Each row is a point on a landscape with many valleys, with its height.
From any point a ball rolls to the lowest of the 2 points nearest to it. It stops when none of these is lower. Distance is the straight distance between rows; heights are no part of it.
k98: [ 94 107 117  98 120 159 164  72 126  78 147 132 157 116 198 129  86 154
 130  69  51 150 140 109  86 159 174 189  92 116 145 117 130 144 136 130
  97 116 139 170  76  81 124 137  52 170 114  99 102 141]  (h 784)
k694: [135 120  87 173 158 102 133 115 106 125 134 117 146 129 116 131 116 138
  81 132 172  82 106 115 173 153 144 102 168 112 151 114 132 120 119 171
 137  90 130  88  94 140  45 121 133 162 129 147 132 161]  (h 785)
k123: [182 158 127 163 150 124 109 125 162 169 150 116 158 112  92 110 139 115
 162 152 183 109 123 127 195 121 143  75 171 178 106 138 111 106 120 150
 153 120 118  57 152 177  91 140 164 124 164 135 143 135]  (h 97)
k675: [145 105 120 157 124 114 134 116 140 118 153 138 131 130 111 195 160 134
 124 207 120 141 110 151 127 170 116 136 110 104 126 138 193 130 125 137
 144 138 160 128 145  90 144 172  98 115  87 147  82 131]  (h 293)
k729: [117 171 135 108 101 111 133 108 167 105 190 128  71 146  94 149 152 144
 218 138  76 104 121 134  76  91 149 114 154 152 117 149 126 136 139  94
  87 184  86 181 120 121 193 104 143 119 143  87 108 122]  (h 578)
k862: [122 131 128 197  91 148 130 122 107 105 176 133 147 137 117 125 120 136
 128 126 147  84 134 114  94 152 164 142 168  96 121 143 127 112 174 142
 110 109 130 149 122 112 137 130  63 168  81 136  67 128]  (h 154)
k906: [ 89 166 165  87 141 116 162 109 146 108 176 146 117 114  84 150 148 116
 140 114  67 112 133 145 119  91 135 145 144 124 114 172  75 176 139 116
 101 152  59 173 126 116 193 153 112 146 180 116 122 154]  (h 352)
k463: [112 123 141  93 141 110 141 113 140  94 111 132 111  88 142 159 172  94
 132  71  87 148 152 123 115 109 110 127  95 157 113 112  80 153 123 117
 117 158 114 126 127 135 144 151 102 115 143  81 153 168]  (h 308)
k743: [ 80 129 128 122 128 169 123 122 104 128 123 124 143 140 177  70  87 133
 117  60 145  92 149 106  86 149 147 161 125 106 181 118 151  92 121 108
 139  90 106 141 106 125 100 100 102 187 102 137  99 131]  (h 812)
k805: [100  89 121 127 173 122 126 157 104 111  42 153 104  70 159 134 166 116
  86 129 166 122 141 150 146  81 102  96 110 151 149 155 103 135  98 109
 124 118 143 125 144 139 149 152 165 107 109 131 186 152]  (h 404)
k448: [102 147  79 111 179 139 143 115 112 109 163 157 176 164 105 116  54 173
 127  95  71 167 154 130 152 230 158 190 103 164 156 107 142 139 114 121
 145  97 152 124  98 131  81 121  95 152 159 149  75 168]  (h 755)
k384: [149 186 129 125  78 115 163  82 185 143 190 103 165 160 120  93  57 165
 147 135  85 103  68  83 156 136 142 145 137 143 158 138 154 116 105 130
 155 114  90 104  88 119  92 128 154 132 173 115 145 116]  (h 692)
k431: [138 132 117 155  88 137 108 160  84 140 128  94 131 109 146 105 129  87
  99 114 190 103 146 144 106 101 140 105 167  88 100  69  63 132 166 175
  88 136 117 124 132 107 136  78  88 142 139 128 110 139]  (h 857)
k949: [131 151 122 134  75 117 132 110 167 103 183 114  94 121 117 167 139 110
 175 134  94 113 136 133  70 111 135 129 115 137  88 105 127 111 170 115
  85 206 116 173 139  85 190 121  88 132 121  90  92 129]  (h 554)
k484: [109  75 163 136 155 157 130 164  86 147  92 145 144  96 128 124 128 113
  58 145 155 132 137 149 156 117  89 132 133  65 128 171 103 174 132 131
 118  91 146 144 147 116 147 176  96 122 108 168 109 107]  (h 311)
k840: [ 81  61 172  90 149 139 158 128 113  98 106 165  85 115 111 151 177 121
 106  97 114 134 125 115 107  94 128 138 129  61 148 178  87 196 130  93
  88 118 138 173 110 141 149 157  98 143 115 123 116  93]  (h 213)
k925: [144 129 121 147  96 122 113 126  78 131 152 110 125  93 155 134 170  95
 139  98 164 103 160 134  95 149 185 126 158  77 149  56  90 128 160 162
 105 134 102 102 120 120 108  78  49 168 128 121  76 140]  (h 849)
k773: [131 144 169 119 119 134 102 153 134 174 103 138 131 110 118  82 110 134
 134 152 150 122 110 141 143  79 142  96 141 140 197 191 139 149 119  81
 144 109  75 114 138 133 170  92 196 112 149 136 142  80]  (h 397)
k254: [161  88 135 140 146 118 126 175 138 156  98 126  93  68 121 146 183 117
 158 195 154 142 128 168 152 119  93 100 118 128 108 127 123 132 132  92
 140 139 138 135 184 141 167 175 134  73 114 145 142 122]  (h 245)
k564: [102 142 118 142 143 133 167 102 145  90 155 148 169 158 115  90  69 162
 157  84  94 112 116  89 146 181 157 172 122 162 157 133 128 127 130 127
 150  73 128 116  71 140  63 131  91 159 163 112 117 161]  (h 737)
k802: [ 94 132 145  94 207 140 105 117 113 113 121 175 135 130 110 117 149 137
 191  97 110 127 173 153 123 152 135 143 138 147 120 141 102 126 125 116
 137 103 111 121 110 171 112 109 108 147 154 128  67 163]  (h 360)
k994: [ 89 142 128  58 162 166 126 106 141  63 115 132 117 148 197 126 116 159
 173  96  54 175 154 139  68 130 156 170 102 178 103 131 125 144  93 123
 116 114 141 182  90 126 157 118 149 115 105 102 147 145]  (h 856)
k445: [110  90  97 181 100 125 150 127 116  69 105 129 121 147 152 136 124 157
  69 144 134 110  79  95 114 121 143 133 148  76 139 137 138 166 137 160
 106  90 181 149  86 103  86 140 104 137  91 127 131 109]  (h 142)
k287: [ 88 159 133 132 109 141 111 156 130  88 142 141  95 140 140 123 157 111
 140 160 140 106 149 159  28  79 139 122 113 136 130 144 123 115 148 111
 103 167 107 182 138 105 229 124 133 136  95 132  93 129]  (h 496)
k331: [160 147 113 116 152 112 118  95 134 159 103 124 119 189 117 120  89 129
 128  79 150  76 125 110 152 114 126 108 142 124 108  98 160  49 122 128
 122 130 122 115 102 179  64  58 210 147 142 140 171 137]  (h 370)
k546: [ 79  97  97 103 192 126  95 166  98 131  82 152 160 161 145 101  74 127
  77  73 137 140 195 122 144 157  91 150 106 148 145 107 155 106 106 124
 142 115 162 151 147 151  97 126 137 161 121 168 115 144]  (h 412)
k14: [160 167 132 141 123 121 141  80 171 183 197 124 177 184  58 115  69 159
 151 147 118 127  87  86 203 162 123 136 159 137 129 155 174 108 109 121
 171 111 120  82 125 146  82 163 151 139 164 130 124  95]  (h 660)
k473: [130 103 104 183  57 173 166 145  86  67  88 126 128 100 170 108 133 124
 118 132 174 157  89 108  90 108 160 141 124  95  86 122  51 169 185 153
  69 123 169 155 110  80 145 119  45 110  97  91 158  86]  (h 258)
k136: [146 136 106 147 123 115 129 137 150 127 102  99 141 163 146 111  78 143
  93  66 141  94 131  76 154 108  93 123 145 149  93 100 139  90 124 145
 137 119 154 135 122 170  64 104 178 140 122 125 205 141]  (h 396)
k231: [167 124 113 164 105 141 157 122 114 144 123  80 103 140 146 136 135 115
  81 135 160  94 110 134 139 142 150 136 145  83  89 111 170 102 144 155
  97 119 163 111 151 135  84 119 160 125  86 164 193 148]  (h 807)
k124: [142 149 138 117 141 142 143 136 111 183 135 107 157  75 127 125 141  70
  95 139 181 126 116 157 173 172 127 115  89 137 185 132 117  96  96 119
 158 124  88  35 146 112 103 158 126 110 144 134 151 173]  (h 643)
k526: [179 143 161 122 137 102 136 120 181 158 174 134 121 190  43 164 156 152
 172 143 107 128 121 107 202 123 112 122 161 126  55 154 142 155 172 129
 131 108 126 144 142 165 137 114 198 135 172 141 182  98]  (h 901)
k176: [175 140 128 117 167 105 100  95 146 203 147 114 153 119 101 135 138 103
 149 162 153 143 127 138 195 152 115  87 137 154 141 110 148  96  94 140
 160 133 109  37 151 155  85 143 155 114 177 158 106 135]  (h 172)
k32: [100 148 124  80 125 131 121 105  98 136 119 107 132 151 208  93 150  93
 116  74 141 125 176 145  73 123 184 143 124 122 144  58 126 131 129 173
 106 103  87 118 107 113 125  52 132 185 151 133 151 158]  (h 831)
k964: [155 128 129  81 175 128 116  62 118 218 139 122 148 139  93 116 100 136
 158 121 114 152 114 111 193 173 111 113 138 123 159 135 152  93  82 107
 167 125  93  43 115 172  52 135 159 110 178 145 104 102]  (h 237)
k145: [ 89 104 160  55 196 126 120 120 117 133 104 146 133  99 148 130 146 108
 141  87  93 160 179 144 139 134  99 142 105 151 133 143  97 145 100 116
 140 110 106 113 126 152 128 142 121 118 155 129 115 166]  (h 334)
k220: [152 104 175  60 156  98 133 145 162 203 147 110 112  91  82 156 171 122
 194 193  85 163 135 148 211 122 106 103 129 114 122 139 115 207 126  96
 127 139  78 111 175 131 168 141 152  86 201 131 147 106]  (h 433)
k787: [195 109 103 156 106 104 100  92 136 199 143  93  93 163  86 130 129 159
 145 174 155 123  78 113 163 129 125 102 175 127 142 103 183  89 101 120
 161 161 153  89 162 132  94 128 164 105 124 122 107  70]  (h 599)
k686: [147 139 186  57 136 131 136 132 141 156 118 110 114  97 142 127 168 114
 166 166  83 175 136 168 154 109 143 135 122 137 111 149 110 210 111 121
 121 120  88 115 155 122 183 117 173  80 167 135 194 124]  (h 403)
k162: [117 163 150 125 158  99 134  98 143 114 184 162 122 157  43 153 147 123
 175 120 110  77 133 133 132 120 125 119 170 128 103 158  92 133 153 128
 104 141  78 155 107 147 148 131 117 155 172 126  82 162]  (h 320)
k664: [121 124 117 139 101 114 150 119 166  76 110 119 126 174 155 102  90 151
 129  62 107  93 120  58 118 107 121 146 137 148 103 103 126 128 153 136
 127 103 149 160  72 153  81  99 123 145 138 100 169 127]  (h 380)
k196: [139 108 118 190  52 133 150 123 106 118 131 107 135 150 145  97  90 149
  92 128 146  72  92  90 125 126 155 142 170  58 150 115 125 134 161 156
 112 101 134 136  97  95  92 112  88 148 111 134 105  98]  (h 92)
k153: [125 119 128 181  54 130 199 148 107  70 121 138 130 107 129 109 125 129
 116 130 151 106  64  88 111  96 162 140 125 101 132 140  52 177 188 140
  88  99 132 151  85  71 133 124  43 112 149  82 165 104]  (h 230)
k143: [192  93 125 159 127 124  76 147 175 132  94 125  99 117 144 142 152 170
 160 149 127 177 110 116 134  98  87 104 136 182  67 114 145 128 117 123
 185 148 193 128 166 162 128 133 163  82  95 112 142  71]  (h 890)
k394: [122 146 157 106 110 157 159 155 107 177 128 115 166  76 104 111  93  83
  76 134 167 143  98 140 179 140  82 126  92 116 197 165 109 141  99 105
 155 112  93  81 140  78 125 155 115  94 159 125 163 138]  (h 620)
k85: [134 155 128  49 177 105 101 104 150 184 169 127 164 135 113 144  89 135
 172 161  75 169 160 149 190 149  70 108 126 178 118 119 141 104  85 132
 149 143 103 109 135 134 122 160 162 110 196 149  88 156]  (h 512)
k525: [ 91 129 126 101  86 181 160  91 113 117 152 104 134 111 208 107  91 139
 129  66  95 117 132 107  81 161 164 173  91  99 186 102 140  93 120 111
 126 111  99 140  91  82 115 113  63 167 107 118 102 133]  (h 799)
k903: [ 80 128  69 168 101 155 121 167  86  74  91 119  67  51 182 117 176 119
 116  91 177 115 145 122  73  90 123  90 119 140 110  86  77  94 129 117
 102 174 153 151 142 118 142 118 104 122  89 101 159 152]  (h 337)
k732: [ 88 140 161  93 143 159 107 131 121 150 123 124 153 145 170  72  99 110
 123  43 129 111 191 127  98 107 130 151 143 123 123 113 106 129 139 132
 112 105  97 149 126 135 133  88 119 177 149 142 113 148]  (h 822)
k720: [110 159 132 172 109 128 130 120 132 115 197 149 123 155  78 148 137 142
 158 172 137  66 116 147  97 157 150 129 150 115 160 173 175  95 141 109
 124 140  99 150 131 101 163 138 109 151  98 145  56 138]  (h 220)
k212: [109 143 123 134 130 128 131 143 140  52  93 142  95  92 165 159 200  97
 125 137 128 160 135 140  53  99 138 134  78 167  86 108  96 147 134 140
 118 159 142 141 144 127 180 150 109 109 102  96 159 155]  (h 280)
k168: [131 140 127  90 134 131 109 112  82 137 152 109 116 102 180 149 202  85
 151 101 133 136 179 174  88 159 171 139 112 106 136  69 119 112 139 149
 115 137  85 102 137 129 148  77  99 161 133 140  97 165]  (h 840)
k844: [183 135  98 136 108  86 118  38 142 193 158 110 139 193  70 126 105 172
 113 179 111 151  71  74 172 144 116 125 151 125 139 106 196 105  94 135
 177 138 151  63 129 124  81 148 153 102 148 124 108  68]  (h 627)
k883: [ 90  72 131 120 169 110 100 154 108 123 110 162 123 116 108 147 129 121
  73 156 149 126 121 142 132 114  99 100 132  92 194 159 119 154 100 129
 128 120 128 128  96 113 126 154 118 124 119 142  57 119]  (h 350)
k942: [114 174 157 121 101 161 153 112 160  67 135 128 124 132 178 112 139 144
 173 119  76 161 130 124  58 112 175 170 112 173  80 161 138 163 134 125
 112 108 123 159 117 119 181 115 135 119 106  99 173 130]  (h 847)
k503: [187 116 162 163 128 151 136 147 123 152 105 119 116  81 131 123 185 105
 174 166 159 140 125 153 151 162 158 146 129 119  80 141 148 141 137 113
 143 105 140  83 180 151 130 162 116  87  95 152 167 137]  (h 199)
k736: [155 113 120 127 126 128 124 154 127 137 116 104  77  68 147 157 202  86
 167 149 149 135 149 170 100 138 124 116  91 124 104  81 127  96 146 109
 125 167 132 123 179 133 162 148 109  92 103 130 130 158]  (h 286)
k192: [179 151 140 117  61 130 101 111  98 194 107  80 125 154 156  75 115  96
 140 128 150 120 131 147 104 119 177 143 152  72 143  80 155 117 136 135
 109 144  92  99 158 127 136  61 160 121 125 149 134 103]  (h 313)
k429: [168 168 144 141  98 136 127  89 125 196 175 104 159 142 119 111 120 110
 191 142 140 118 117 133 158 197 194 178 147  94 118 132 159 100 107 111
 149 130  87  44 157 141  89 144 132 137 111 148 115 126]  (h 217)
k6: [122 122 115 144 128 108 137 145 134 128  80 105 159 157 153 111  74 124
  27 112 138 130 118  95 162 108  90 127 133 136 117 125 155 141 110 168
 133  97 163 131 121 127  83 136 179 124 129 147 208 136]  (h 419)
k651: [139 156 188  68 124 127 139 131 148 148 151 116 124 101 116 132 157 108
 160 116  71 145 152 147 142  92 140 142 145 124  66 134  63 204 161 131
  98 141  73 147 160 131 196 112 126 123 181 119 157 125]  (h 379)
k541: [161 125 121 151  97  87 129 129 163 135 178 101 109 131  77 182 124 121
 104 134 125  89 119 121 161  99  81  87 156 122  85 101 107 122 146 160
 102 178 153 158 138 111 124 144 120 122 138 112 124 145]  (h 878)
k799: [ 95 122 111 106 134 152 140 167  88 102  66 146 105 107 185 144 166  93
  64 176 181 148 138 183  80 106 120 123  58 118 187 134 155 103 114 121
 114 122 145 144 140  82 190 127 160 111  82 158 160 131]  (h 354)
k897: [143 140 151 130 109 121 113 177 145 185 142 104 170  84  93 127  77 110
  75 121 148 112 125 116 213 114  42  87 131 134 154 145 101 116 109 126
 161 149 114 105 167 117 116 159 136 113 162 128 148 129]  (h 591)
k912: [116 116  57  79 157  93  85 108 129 118 124 122 150 167 154 138  91 160
 120  86  66 188 146 115 123 180 119 137 101 162 148  52 131 118 104 150
 149 140 145 119  85 146  73  88 128 139 157 109  64 117]  (h 318)
k979: [169 126 163 121 134 150 134 118 140 190 153 110 142  85 116 142 153  89
 185 142 130 133 131 148 175 182 134 152 115 108  99 136 153 128 124  98
 147 123 108  67 183 136 124 170  96 111 131 145 127 144]  (h 152)
k963: [ 83 105 137  94 130 144 168 163  91 107  59 153  95  88 156 135 173  84
  68 126 168 162 136 150 107  85  95 127  67 118 176 153  94 151 115 105
 115 129 140 142 138  94 175 156 133  92 116 113 186 138]  (h 382)
k313: [ 96  95 110 160 158 127 105 179 116 108  54 136 146 108 165 106 103 140
  64 121 148 139 143 118 150 108  82 114 125 165 119 155 131 144  96 141
 148  99 172 138 148 140 113 151 165 120  94 142 181 129]  (h 426)
k643: [ 83 104 128 142 182 123 113 141  95 131 111 171 131 147 113 136 114 127
  71 147 170  65 132 161 130 102 119 112 146  85 167 183 150 109 124 128
  96  98 120 166 117 122 149 128 157 167 101 188  91 135]  (h 387)
k512: [158 103 118 173 123 125 131 117 150 163 111 102 136 115 107  97  92 174
 105 125 143 112  71  61 186 113 111  87 150 141 181 153 131 123  96 101
 183 108 131  98 116 164  58 140 154 105 135 115 160  54]  (h 550)
k670: [188  83 131 138 124 108  72  85 162 135  89 140 131 144 135 136 134 168
 166 158  82 218 100 109 124 131 137 140 142 153  85 117 147 168 114 137
 175 136 173  93 131 149 111 128 130  82 116  97  93  58]  (h 902)
k330: [124 120 102 154 121 131 142 157 100 108 115 101  46  73 141 135 192 110
 143 132 174  97 123 152  89 111 153  95 115 124 126 106 124  80 146 105
  95 172 144 149 152 138 136 120 124 103  82 120 162 161]  (h 315)
k653: [116 127 106 158  79 140 145 150 118  86 152 122  85 130 108 165 158 113
 123 178 137 118 119 154  52 103 152 119 116  83 113 122 119 122 173 130
  65 196 152 197 146  78 206 148  73 132  85 119  88 110]  (h 525)
k975: [121 154 132 119 136 123 112  84 116 130 199 156 137 179  76 152 124 146
 195 144 108  93 146 153 113 165 142 141 159 100 133 141 156  95 135 131
 120 133  91 143 109 128 133 100 123 167 130 151  43 145]  (h 276)
k847: [114 181 139 136  78 170 190 143 116  82 118 105 126 154 171 120 143  88
  75 133 158 130 131 131  59 102 137 156  93 130 101 115 125 126 167 162
  79 127 150 149 131  81 170 125 119 133 113 135 221 153]  (h 828)
k641: [102 108 130 111 176  96 137 134 147  89 117 162 130 143  86 164 127 152
 115 117 104 131 145 102 163 121  60  90 102 176 152 160 136 107  84 107
 155 157 151 144 111 158 118 169 147 106 134 115 159 144]  (h 451)
k696: [160 176 142 148  70 152 189 136 117 119 154  88 107 129 134 128 155  79
 116 145 162 106 117 136  97 142 172 152 112 108  91 116 149 109 171 140
  86 137 134 113 154 108 139 126 120 115 104 134 211 164]  (h 818)
k774: [156 137 100 172 111 112 185 113 119 108 137  89 115 123 122 147 152 116
  77 159 172  85  89 127 166 134 160 110 149 114 117 119 127 133 132 177
 100 106 148  75 106 125  62 125 144 127 130 134 208 194]  (h 797)
k703: [109 132 114 176  97 151 141 147 125  45  83 143 113  81 174 132 164 109
 121 110 148 166 126 101  50  96 159 147 102 160  52 100  66 158 167 148
  96 143 163 154 129 101 163 135  64 128 105  71 164 129]  (h 284)
k3: [ 97 115 117  84 174 157 140  81  93  99 153 147 163 150 145 140  84 166
 142  92  45 169 163 143 126 210 175 200 119 116 135 122 132 143 121 143
 114 101 144 157  82 115 102 128  73 161 124 136  72 156]  (h 770)
k895: [142 134 115 103 127 104 112  96 169 102 137 125 137 160 131 146 106 135
 157  79  85 144 133 103 123 139 109 137 121 166  98  81 125 120 132 147
 130 145 143 132  92 149  91  95 138 134 148  94 125 145]  (h 353)
k197: [ 90 101  87 179 127 151 103 159 103  88 118 131 109  74 163 148 149 137
 100 120 159 111 143 134  95 118  99 108 133 109 110 111 100 106 133 141
 119 148 172 168 138 119 144 145  89 148  66 135  84 135]  (h 366)
k308: [159  52 133 150 142 120 130 144 138 137 119 138  89 135 117 183 166 139
 141 196 122 134 123 154 143 127  87 122 128  89  69 134 156 142 140 111
 116 137 175 169 162 127 155 182 124 106  83 165 110 103]  (h 234)
k871: [131 111 111 157 116 119 124 129 167 111 138 127 142  89 114 159  96 150
 122 101 122 119 117  87 160 140  66  99 109 173 161 133 135  83  98  99
 175 160 153 125 132 127  89 168 106 112 108  88 116 128]  (h 489)
k476: [ 73 127 114 125 186 130 114 164  97 124 122 156 171 174 145 110  90 120
  53 130 151 110 175 154 115 140 121 151 118 128 157 133 173 109 127 151
 119  93 138 171 139 124 142 124 144 193 106 196 107 149]  (h 421)
k989: [138 130  91  85 193 102  95  67  85 183  99 144 137 194 106 112  97 154
 108 127  99 167 130 120 157 163 121 114 123 120 154  95 178  89 107 142
 156 124 121  75  81 173  68  88 184 123 168 150  96 111]  (h 273)
k390: [153 139 165 124  86 146  99 193 121 160  82 124 132 126 135  76 126 117
 112 140 154 152 109 149 127  75 139 110 139 122 149 175 109 178 162 102
 138 104 106 143 158 121 198  79 195  97 130 136 183  59]  (h 423)
k200: [ 86  98 185  69 147 154 142 140 111 127 118 169 133 133 129 110 142 117
 108 133 104 153 144 158  97  89 142 157 125  82 125 191  75 218 119 136
  99  99 107 160 126 114 192 154 105 148 138 130  98 102]  (h 244)
k51: [126 165 147 161  80 131 184 113 159 104 163 123 179 119 138  93  84 140
 126 131 118 115  78  90 139 155 163 166 112 154 156 144 137 140 124 137
 154  81 104  89  96 103 100 153  95 135 145 108 158 148]  (h 717)
k566: [ 92 157 112 184  92 124 187 160  98  62 117 143 113  92 102 132 141 119
  82 135 162 110  77 109 108  75 126 117 136 132 124 151  39 173 161 141
 102 135 119 159 113  82 151 159  81 117 152  82 176 143]  (h 201)
k87: [158 101 106  97 199 113  78 101  91 180  90 163 117 172 115 141 138 156
 149 146 107 176 150 137 141 166  92 117 111 115 106  74 179  65 124 135
 170 139 153 100 112 180  79  98 169 127 137 161  81 106]  (h 235)
k84: [113 114 159 123 135 155 123 140 106 137  90 152 110 118 153 110 143 116
 122 169 157 122 132 173  93 117 152 141 111 106 177 178 176 123 118  92
 125 104 111 126 146 113 180 128 154 121  82 172 125 118]  (h 314)
k718: [ 94 174 121 168  92 127 102 199 139  94 123 138 110 117 132 107 129 115
 110 120 139 107 145 118  69  53 104  89 130 174 106 165  68 112 158 111
 121 162 106 189 146 112 231 129 156 134 121 102 135 112]  (h 468)
k452: [151 106 143 139 101 130 119 128 170 152 127 109 138  90 107 138 101 148
 116 133 109 157  89  98 167 130  87 111 121 135 170 153 147 149 105  94
 171 138 137 111 132 118 107 152 120  89 133 101 127  71]  (h 522)
k617: [110 134 141 130 112 142 105 213 112 109  78 147 111 108 138  93 156 106
 107 136 168 148 122 139  88  41 125  93 127 144 106 162  39 183 165 123
 120 125 115 167 149 120 215 101 167 102 128 103 171  81]  (h 444)
k985: [124 144 130  94 161 159 107 100 144 102 118 147 129 153 145 123 118 174
 205 133  64 181 141 148 101 155 128 166 113 169  88 141 170 119 103 112
 152 121 144 146 107 157 138 118 163 106 111 131 117 128]  (h 866)
k953: [170 170 150 130  46 142 141 118 130 188 157  85 125 107 125  84 113 117
 214 145 127 132  98 128 146 156 197 148 148 115 150 136 130 138 121  92
 136 149  77  73 160 122 120 108 129 106 138  97 144 102]  (h 268)
k41: [185 141 132 151  87  87 121 140 189 153 188 108  98 174  69 158 138 149
 151 128 125  94 106 100 171  90 104  97 179 140  54 134 131 136 177 139
 123 145 155 166 151 136 144 114 180 125 138 114 160 100]  (h 891)
k398: [181 148 124 136 112 117 105 106 123 181 115 105 100 165 138  93 116 117
 153 107 182  63 116 134 124 114 198 123 165 100 123  98 154  66 139 118
 105 135  99  98 142 172  94  53 184 141 112 144 152 114]  (h 342)
k960: [144  95 135 108 147 130  98 123 165 115 105 136  95 130 147 154 164 149
 185 160 102 168 128 144  97 121 102 131  96 161 100 131 168 121 108  99
 151 151 153 137 139 147 156 129 166  92  92 132 116 103]  (h 877)
k672: [ 95  88 186 107 133 170 121 124  83 147 100 157 149 136 156  90 131 120
 110 135 132 152 152 160 111 126 153 171 146  70 158 179 131 187 121 128
 118  79 116 129 131 114 160 136 107 146 108 166  91 104]  (h 275)
k325: [155 137 145 131 109 130 125 152 123 181 108 120 111 127 104 107 132 113
 150 210 171 116 103 177 149 117 156 111 124 121 172 171 188 110 118  90
 135 134  94 104 166 110 179 126 179  94 122 158 145 114]  (h 357)
k361: [117 124 137 127 101 114 119 154 123 136 144 111 108 104 105 141 131  87
 103 109 146  90 141 138 114  86  96  95 132 100 137 102  80 126 143 128
  89 183 111 163 135 111 158 128 104 126 141 116 102 144]  (h 867)
k639: [103 181 152 119  99 153 152 141 156  72 126 126 150 146 179 103 127 102
 114 122 103 172 152 140  48  99 154 172  93 179  53 117 114 172 157 172
 100 126 138 155 136 103 204 127 129 140 125 112 186 150]  (h 838)
k934: [129 102  79  92 190  94  83 138 111 119 113 177 123 183  99 159 129 166
 143 133  90 181 160 137 126 171 102  99 104 146 119  67 139  92 117 159
 162 160 178 125  84 177  76  92 147 154 151 122  50 115]  (h 277)
k610: [104 105  72 177 156 132 108 146 111  90 141 137 130 111 135 167 130 164
  92 129 142 110 136 123 120 157 100 121 127 124 137 123 158  79 119 143
 152 130 183 160 125 131  95 138 106 160  60 148  78 137]  (h 399)
k926: [134 148 143  90 135 103 106 124 166 200 166 117 176 134  96 118  48 124
 111 125  95 150 131 112 196 136  51 123 131 151 136 133 152 115  97 129
 161 140 109 106 150 124 115 150 150 121 181 148  99 121]  (h 553)
k769: [116 138 128 161 123 129 156  98 154  63 152 142 140 134 121 163 149 146
 132 150 103 128 109 121  93 172 152 154 104 139 141 152 172 130 131 127
 137 116 152 128 105 106 128 154  87 131  90 125 114 156]  (h 345)
k784: [ 87  95 123 101 158 101 143 147 114  94  83 145 122 105 138 167 153 113
  82  84 123 118 165 115 154 107  63  99  91 159 166 145 123 104  84  98
 133 154 132 127 141 139 135 185 148 102 121 115 196 164]  (h 425)
k358: [169 116 105 165 108 109 111 117 138 145 117 105  97 138 112 113 129 148
 135 151 166  98  78 109 142  98 144  74 164 123 177 122 140 112 108 124
 133 139 131 107 109 150  83 104 162 100 128 115 124  99]  (h 574)
k17: [126 153 105 150 145 118 137 130 161 123 160 133 184 147  94 100  54 149
 143  77 137 102 127  78 177 177 115 132 137 186 145 110 110  90 122 129
 163 106 135  98 113 165  48 142 106 163 167 113 113 159]  (h 754)
k303: [129 108  83 157 144  96 117 115 128 126 144 118 151 133 102 139  86 152
 106  79 143  88 124  84 179 167  94 108 157 128 144  79 107  87 123 160
 152 123 146 111  93 152  23 124  98 156 147 109  87 153]  (h 771)
k885: [119 129  76 170 138 100 131 136 121  75 161 139 160 123 145 170 130 154
 103 131 119 138 125 121 100 191 155 148 114 125 157 100 168 117 134 162
 162 111 169 145 107 120  90 124  64 176  90 115  69 123]  (h 388)
k410: [133  76 153 144 112 126 125 137 119 108 103 138  98 140 124 137 161 126
 117 142 129 128 104 127 113 104 150 127 153  72 124 159 131 184 132 129
  99 112 157 145 114 139 125 129 124 109  97 137 127  92]  (h 182)
k16: [ 98 128 116 110 202 142  89 142 104 124  93 173 161 189 106  77  82 150
 146  90 116 147 179 150 132 163 138 156 129 149 114 119 142 121 136 129
 137  90 146 139 106 173  99  88 150 160 154 150  93 144]  (h 386)
k209: [143 141 150  48 168  96 108 114 188 172 164 131 142 111  92 169 135 139
 200 167  68 160 153 144 190 113  69  91 138 177 105 137  96 154 107 118
 141 163  92 124 157 137 162 151 154 106 209 116  99 118]  (h 471)

For each start below, name the point where the ball stops.
k394: k196
k643: k196
k651: k196

Call two points neighbours if one is among the 2 nearest of the other. Go from one point of each pair to the other, from neighbour to neighbour, staying as low as possible. Name the highest point that can't be avoided.
k87 / k123: k989
k308 / k87: k136
k308 / k979: k254
k212 / k196: k476
k566 / k212: k703
